Each row is a point on a landscape with many valleys, with its height.
A ball rolls from a point to the lowest of its 6 nearest points, and stops where none of them is lower. Distance is the straight distance between rows; heights are no part of it.
zita (h 1.57): [24 -8  0  2 16  6 23 -1]
Ber (h 1.36): [-19  21   7  10 -21  -1 -10  -9]
nes (h 3.07): [  9  28  25   6 -15  16   2   5]
sopuf (h 3.30): [-17  -5   1  -8  -8  -6 -16  -6]
fimu (h 2.55): [-17 -12 -15   8   3   0  -2  -3]
goris (h 3.55): [12 14 27  1 -9  8  1 -6]
Rolo (h 1.85): [13 -8 -6  4 13  4 16 -3]
Bupo (h 3.20): [39 -7  5 -4 20  9 28  5]
Sare (h 2.88): [ -7  33  17   0 -20   8  -5   6]
vitot (h 3.36): [ -1   0  10 -10  -1   1  -8  -4]
ravum (h 0.86): [-15  -5  -5  -6  -2   0 -13  -1]
Zov (h 4.19): [ 11   2  11 -11   7  15  -2   6]
fuz (h 4.98): [29  6 15 -9 14 31 12 17]
Dun (h 2.26): [ 23 -14  -8  -6  17  -6  16   2]
Vodim (h 5.46): [ 15 -24 -38  19  23 -15   1  12]
ripu (h 1.49): [-20  -2   6   1 -17 -17 -16 -18]
dok (h 6.87): [ 23   7  27 -13   2  17   4   7]
lat (h 2.16): [-29  -8  -1  -3 -15 -21 -24 -13]
Ser (h 3.62): [ 37 -10  -2  -7  20   1  21   6]
tonas (h 2.61): [ 1 -1 -1 -4  7 13 -2  4]
gubam (h 0.55): [  2 -11  -9   7   9   5  11  -5]
tosis (h 3.91): [22  3  7  0 16 26 18  9]
ditok (h 2.33): [-37 -14 -11  -3 -11 -20 -26  -8]
bugol (h 0.95): [-14 -25 -17   8   5 -21   5  -8]
devop (h 5.94): [-10   6  13   3 -14  -7 -10 -14]
tuk (h 3.31): [-12  27  12   7 -19   6  -7  -1]
Kudo (h 3.06): [  1  27  20   8 -15  12  -1   1]
veku (h 5.87): [-10  20  14  10 -18   2  -5  -9]
nerof (h 2.34): [-25  -9  -7  -3  -9 -13 -21  -7]
pesa (h 3.04): [-19  34  22 -14 -31  -4  -4   1]
Buta (h 7.32): [ 15   4   9 -10   9  21   4  10]
dod (h 4.00): [ 14   5  22 -10  -2   8  -2   0]
kure (h 3.54): [ 34 -11 -11  -9  22  -3  13  11]
Sisi (h 2.76): [-13  34  19 -10 -24   2  -7   7]
Fituk (h 2.38): [-26   1   4   6 -22 -17 -16 -19]
nev (h 1.03): [ 10 -17 -11   1  10 -10  14  -5]
Gazev (h 2.85): [  4   0   7 -10   6  12  -3   5]
lesa (h 3.53): [ 22 -15 -24  -6  21  -9   7  13]
tak (h 5.00): [ 27 -17 -33  15  26  -5   6  13]
nuf (h 0.99): [ -9  -8 -12   6   5   5   2  -2]
rebud (h 4.85): [ 19 -19 -35  14  23 -10   3  15]
zif (h 3.63): [18 16 29  3 -8 13  6  0]
kor (h 2.39): [-25  29   7  -1 -26  -3 -13   0]
sifi (h 4.10): [-19 -13 -17  10   2  -6  -1  -6]
bama (h 2.63): [-33 -19 -20  12  -3 -12  -9  -6]
duze (h 2.37): [-31 -10 -13  -1  -5 -10 -20  -5]
bon (h 2.12): [-24  16   6  12 -22  -8 -11 -13]
noz (h 1.65): [-30  14   0  13 -25 -13 -14 -16]
siru (h 4.21): [-26 -18 -18  12   2  -9  -2  -8]
Veki (h 2.58): [ 10 -21 -19  -5  15 -18   5   5]
Baz (h 3.01): [-22  -9 -12  -1   0  -3 -13  -2]
Kobag (h 2.90): [ -1  35  23  -4 -22  11  -3  12]
Meku (h 2.00): [-8 -3 -5 -6  1  6 -8 -1]
dube (h 1.71): [-11 -17 -13   8   6  -6   7  -7]
vozi (h 3.52): [-32   2   3  10 -24 -21 -19 -20]
zod (h 3.23): [  8   3  16 -10   0   8  -4   1]
nuzor (h 4.07): [37  2 10  1 19 27 29 12]
dur (h 7.56): [  1  10  18   2 -11   1  -3 -11]
dusip (h 2.91): [-10  36  29 -16 -29  -1  -1   7]
nepok (h 4.53): [18  1  4 -1 15 24 14  8]
Rukil (h 3.02): [ 30 -13 -12  -8  20  -5  15   7]
mibo (h 4.03): [ 16 -17 -29  -3  19 -13   3  14]
sive (h 3.99): [ -4 -24 -17   1   9 -21   7  -5]
mafa (h 5.06): [  3 -23 -27  -2  15 -23  -1   8]
gusid (h 3.69): [ 9  1 -1 -3 11 20  6  6]
sasup (h 2.89): [23 -2  1  3 16 17 24  5]

Where does a ball stop that starts at each point below?
mibo -> gubam
zif -> Ber
dusip -> Ber
ditok -> ripu
duze -> ripu
vitot -> ravum
fuz -> zita

Call two points neighbours if one is among the 6 nearest of the other. Go from one point of each pair to the other, from neighbour to neighbour, staying as low as possible. Name the highest point that can't be avoided.
ravum and gubam -> Meku
gubam and Ber -> nerof
ripu and Ber -> noz
gubam and bugol -> dube
zita and bugol -> Rolo
